Each row is a point on a landscape with many valleys, with its height.
From any point a ball rolls to the lowest of the 2 points nearest to it. It stops when none of these is lower. Distance is the straight distance between rows; heights are no part of it.
k32: [149, 137, 104, 138, 134,  70, 122, 128, 170, 130, 190, 118, 138, 140, 143,
 142, 127, 120, 130, 160]  height 7.06
k973: [110, 134, 153,  91, 112, 109, 153, 166, 133, 105, 136, 103, 140, 115, 144,
  55, 144, 141, 110, 147]  height 6.21
k568: [103, 139, 151, 114, 130, 129, 158, 141,  98, 144, 115, 108, 123, 123, 127,
  57, 153, 156, 120, 122]  height 3.90
k928: [140, 146, 116, 128, 115, 116, 130, 114, 138, 113, 129, 120, 151, 111, 143,
 140, 112, 135, 136, 135]  height 5.69
k268: [ 83, 135, 178, 120, 123, 157, 113, 137, 136, 130, 112, 144, 139, 132, 121,
  77, 110, 140, 104, 108]  height 3.96
k726: [128, 133, 103, 136, 128, 117, 183, 114, 124, 144, 125, 130, 121, 117, 142,
 122, 163, 146, 125, 128]  height 5.32
k537: [160, 117, 110, 112, 123, 145, 126, 110, 108, 104, 137, 137, 138, 117, 139,
 137, 102, 109, 156, 136]  height 3.23
k174: [103, 120, 145, 109, 112, 111, 133, 170, 182, 120, 104,  99, 146, 115, 130,
  81, 136, 158, 108, 144]  height 5.99
k210: [138, 130, 110, 139, 109, 136, 138, 101, 108, 127, 119, 120, 140, 115, 129,
 159, 132, 136, 150, 126]  height 5.54
k68: [125, 104, 128, 159, 168, 118, 115, 136, 151, 157,  92, 144, 123, 117, 110,
 118, 154, 148, 114, 136]  height 5.67
k447: [139, 136, 122, 162, 151, 141, 106, 108, 125, 131, 130, 134, 115, 156,  97,
 145, 117, 143, 120, 135]  height 3.40
k898: [134, 120, 133, 104, 101, 134, 134, 122, 100,  93, 139, 140, 133, 115, 153,
 116,  78,  94, 155, 132]  height 2.79
k330: [145,  95,  93, 135, 103, 144, 169, 104, 100, 123, 140, 127, 119, 144, 141,
 151, 139, 143, 155, 111]  height 6.77
k75: [131, 130, 119, 146, 119,  83, 141, 133, 140,  86, 169, 139, 125, 124, 153,
 123,  92, 107, 117, 167]  height 0.94
k493: [150, 115,  90, 133, 112, 118, 157, 107, 115, 125, 162, 124, 128, 145, 131,
 151, 121, 129, 153, 133]  height 6.90
k175: [131, 125, 107, 162, 143, 111, 152, 117, 127, 156, 109, 135, 113, 123, 124,
 142, 163, 141, 124, 130]  height 5.45
k349: [133, 116, 115, 144, 156,  99, 148, 127, 143, 155, 122, 130, 157, 108, 152,
 114, 183, 152, 124, 128]  height 1.45
k935: [101, 134, 147, 131, 136, 134, 119, 153,  80, 152,  68, 114, 115, 121, 105,
  90, 152, 134, 124,  87]  height 4.38
k102: [130, 145, 120, 137, 119, 105, 127, 116, 133, 106, 167, 127, 125, 126, 132,
 143,  79, 111, 135, 167]  height 1.47
k554: [139, 139, 116, 133, 130, 128, 130, 137, 111, 147,  82, 129, 111, 118, 111,
 118, 154, 131, 125, 103]  height 4.92
k144: [145, 109, 107, 137, 134, 145, 118, 143,  86, 141,  75, 133,  95, 117, 104,
 176, 168, 107, 149, 103]  height 6.54
k672: [133, 125, 139, 130, 152, 137, 113, 132, 152, 135, 101, 140, 134, 112, 117,
 111, 137, 142, 118, 148]  height 5.77
k470: [142, 122, 114, 177, 149, 139, 112, 112, 101, 147, 119, 130, 100, 142,  98,
 174, 144, 133, 134, 130]  height 3.07
k315: [155, 160, 116, 120, 165, 155,  86, 126, 133, 126, 146, 103, 122, 171, 109,
 174, 109, 101, 118, 129]  height 2.80
k279: [ 97, 138, 159, 122, 136, 139, 129, 147,  84, 151,  95, 101, 127, 120, 112,
  66, 145, 144, 126, 111]  height 4.11
k683: [122, 124, 135, 100,  99, 142, 148, 125,  86, 109, 132, 121, 146, 108, 151,
  88, 110, 113, 160, 131]  height 2.30
k322: [117, 157, 147, 124,  99, 133, 100, 120, 125, 102, 154, 133, 139, 136, 133,
 139,  64, 107, 121, 121]  height 4.95
k487: [110, 137, 148, 122,  98, 155, 124, 109,  97, 120, 145, 146, 137, 124, 138,
 120,  91, 122, 146, 102]  height 4.43
k754: [114,  91, 139, 110,  84, 172, 131, 104,  87, 127, 131, 139, 135, 131, 132,
 141, 118, 124, 174,  76]  height 4.28
k809: [112, 144, 153, 116, 144, 157, 102, 125, 150, 130,  98, 134, 131, 120, 119,
 118, 112, 134, 108, 136]  height 5.88
k392: [125, 116, 133, 102,  92, 171, 119, 106, 102, 118, 135, 130, 132, 143, 130,
 163,  97, 112, 163,  85]  height 3.80
k695: [114, 136, 132, 112, 119,  99, 160, 150, 140, 107, 135, 115, 154, 107, 159,
  78, 149, 140, 108, 151]  height 6.14
k803: [101, 122, 158, 119, 123, 135, 144, 145, 134, 130, 115, 126, 126, 131, 123,
  52, 135, 157, 102, 125]  height 3.67
k824: [125, 147, 139, 116, 109, 117, 116, 134, 147, 108, 115, 122, 150, 110, 136,
 115, 111, 132, 119, 133]  height 5.80
k549: [127, 106, 115, 174, 160,  96, 131, 141, 126, 163,  80, 143, 111, 117, 113,
 140, 171, 136, 109, 116]  height 5.58
k122: [134, 139, 123, 145, 156, 106, 100, 123, 163, 145, 160, 124, 133, 138, 109,
 157, 126, 128, 131, 164]  height 2.35
k438: [141, 110, 109, 127, 133, 157, 117, 113,  98, 132, 146, 109,  99, 168,  97,
 195, 122, 118, 167, 131]  height 5.79
k98: [102, 128, 162,  97,  94, 100, 140, 166, 130,  76, 141, 124, 133, 105, 149,
  63, 117, 123,  97, 152]  height 6.28
k87: [102, 138, 160, 132, 118, 153, 118, 115, 110, 127, 127, 149, 139, 120, 130,
  99, 108, 144, 120, 108]  height 4.19
k121: [128, 132, 120, 145, 137,  94, 141, 125, 174, 140, 135, 129, 145, 124, 137,
 129, 143, 152, 106, 145]  height 3.03
k381: [127, 159, 134, 123, 113, 144, 109, 112, 129, 115, 135, 125, 126, 138, 114,
 151,  89, 124, 122, 116]  height 5.16
k454: [156, 149, 106, 134, 182, 136,  71, 141, 138, 141, 155, 105, 125, 177,  99,
 164, 143, 120, 121, 134]  height 3.19
k698: [146, 155, 121, 122, 145, 175,  97, 119, 115, 133, 123, 112, 107, 161, 108,
 193, 118, 106, 131, 103]  height 2.38
k97: [135, 112, 119, 140, 155,  84, 146, 122, 159, 154, 152, 147, 163, 110, 171,
 123, 170, 139, 120, 135]  height 1.17
k22: [143, 132, 103, 146, 134,  96, 142, 109, 148, 140, 147, 124, 144, 120, 136,
 162, 153, 139, 134, 137]  height 2.78
k768: [109, 122, 131, 136, 119, 106, 140, 133, 174, 120, 139, 137, 135, 131, 133,
  97, 117, 152,  96, 155]  height 3.25
k340: [159, 134,  92, 133, 115,  87, 147, 121, 145, 114, 177, 124, 127, 143, 142,
 145, 117, 121, 142, 144]  height 6.99
k769: [125, 134, 112, 122, 128, 131, 188, 125,  92, 134, 125, 118, 136, 124, 155,
 101, 163, 146, 138, 125]  height 5.18
k336: [154, 116, 101, 141, 147,  85, 148, 122, 154, 131, 175, 146, 154, 115, 166,
 127, 146, 118, 124, 149]  height 0.83
k266: [113, 122, 129, 139, 121,  76, 164, 151, 147,  79, 161, 144, 133, 113, 174,
  96, 108, 110,  94, 165]  height 0.34
k376: [141, 136, 116, 131, 120, 148, 117, 103, 119, 125, 133, 125, 117, 132, 115,
 169, 113, 128, 151, 122]  height 5.37
k532: [132, 123, 139, 119, 146, 120,  93, 148, 200, 133, 125, 129, 133, 132, 118,
 132, 117, 125, 109, 150]  height 6.93
k441: [121, 130, 127, 144, 131, 122, 123, 160,  81, 152,  54, 120, 105, 111, 101,
 115, 155, 121, 115,  91]  height 4.64
k905: [109, 130, 149, 108, 113, 118, 107, 157, 184, 102, 113, 115, 144, 120, 130,
 105, 107, 142, 104, 147]  height 5.90
k741: [120, 120, 127, 116, 111, 147, 169, 120,  76, 139, 117, 121, 126, 119, 134,
 101, 152, 139, 156, 104]  height 4.96
k411: [142, 147, 129, 120, 116, 140, 120, 126, 125, 134, 101, 138, 113, 129, 112,
 114, 131, 139, 122, 102]  height 5.11
k723: [110, 139, 157,  99, 100, 122, 124, 142, 137,  97, 135, 140, 129, 118, 137,
  69, 103, 127, 111, 140]  height 6.37
k282: [126, 106, 138, 117, 136,  94, 113, 149, 204, 133, 126, 129, 149, 108, 134,
 114, 137, 137, 113, 153]  height 7.00
k62: [132, 120, 117, 136, 134,  82, 156, 140, 167, 115, 161, 145, 150, 114, 170,
 103, 131, 125, 107, 161]  height 0.39
k789: [121, 110, 129, 123, 102, 166, 143, 110,  78, 133, 119, 134, 127, 125, 130,
 124, 137, 137, 159,  91]  height 4.67
k205: [114, 136, 137, 111, 132, 100, 152, 159, 158, 138, 110, 103, 145, 112, 138,
  81, 165, 155, 114, 138]  height 6.07
k621: [132, 130, 112, 121, 109,  97, 162, 124, 126,  93, 156, 138, 129, 104, 165,
 115, 102, 107, 130, 155]  height 1.43
k466: [101, 137, 170, 101,  90, 132, 129, 137, 102, 110, 153, 137, 143, 113, 142,
  59, 109, 128, 129, 112]  height 6.47
k890: [150,  98,  96, 141, 108, 141, 150, 113, 103, 132, 112, 124,  98, 134, 118,
 173, 156, 133, 157, 106]  height 6.57
k609: [131, 150, 134, 126, 147, 119, 102, 121, 152, 118, 154, 123, 128, 144, 116,
 154,  87, 115, 121, 170]  height 1.98
k783: [137, 121, 136, 130, 176, 119,  89, 136, 189, 158, 109, 132, 132, 125, 108,
 147, 145, 122, 112, 144]  height 6.86
k162: [136, 125, 129, 106, 111, 187, 112, 109, 102, 129, 134, 117, 109, 159, 113,
 191, 108, 102, 152,  91]  height 3.17
k772: [ 99, 123, 141, 133, 111, 123, 162, 138, 150, 119, 125, 137, 128, 131, 141,
  77, 130, 159,  91, 138]  height 3.46
k994: [158, 127, 114, 133, 159, 139, 110, 130, 116, 154,  86, 140, 109, 113, 107,
 163, 162, 109, 138, 125]  height 6.71
k854: [120, 148, 151, 113, 152, 169, 100, 126, 144, 139,  96, 132, 114, 148, 110,
 139, 108, 119,  92, 105]  height 5.78
k5: [147, 112, 114, 144, 121, 161, 120, 125,  94, 136, 101, 129,  85, 138, 103,
 182, 145, 113, 147,  98]  height 6.33
k177: [125, 146, 147, 126, 122, 162, 112, 115, 109, 142, 107, 148, 102, 138, 111,
 129, 126, 123, 125,  82]  height 5.33
k273: [116, 148, 153, 130, 146, 176,  99, 128, 104, 143,  84, 140, 108, 143, 111,
 148, 123, 105,  99,  81]  height 5.57
k573: [103, 135, 150, 111, 103, 128, 162, 132,  93, 113, 153, 130, 143, 118, 159,
  60, 120, 139, 126, 122]  height 6.55
k213: [133, 108, 125, 131, 129, 174, 110, 122,  78, 137, 123, 123,  76, 170,  91,
 204, 137, 107, 152, 108]  height 6.06
k595: [114, 136, 145, 122, 102, 151, 111, 105, 105, 114, 168, 137, 132, 144, 131,
 155,  66,  99, 146, 110]  height 4.72
k839: [106,  85, 135, 114, 124, 105, 128, 171, 220, 122, 134, 120, 152, 116, 141,
  98, 133, 147, 112, 151]  height 7.05
k901: [134, 129, 115, 156, 159,  91, 120, 110, 158, 161, 161, 129, 137, 129, 122,
 162, 152, 135, 136, 145]  height 2.57
k59: [148,  87, 115, 112, 109, 160, 139, 104,  93, 109, 134, 136, 134, 135, 129,
 152, 111, 115, 168, 125]  height 3.65
k808: [146, 124, 114, 114, 125, 155, 123, 107, 111, 120, 150, 118, 118, 154, 113,
 187,  98, 107, 162, 140]  height 5.59
k386: [151, 141, 111, 151, 181, 110,  78, 141, 147, 162, 131, 114, 111, 158,  90,
 181, 160, 115, 123, 126]  height 3.44
k825: [122, 124, 123, 112, 109, 108, 161, 135,  98,  90, 139, 130, 145,  98, 172,
  90, 109, 104, 140, 149]  height 1.84
k214: [139, 121, 112, 176, 161, 118, 110, 116, 130, 151, 135, 124, 124, 137, 108,
 176, 156, 135, 134, 140]  height 2.81
k260: [150, 131, 128, 129, 173, 136,  92, 137, 152, 154,  90, 139, 121, 123, 110,
 153, 145, 118, 112, 131]  height 6.80

For each start below, name the point where the ball stops.
k935 -> k75
k723 -> k376
k809 -> k698
k741 -> k698
k839 -> k376
k121 -> k75
k595 -> k75
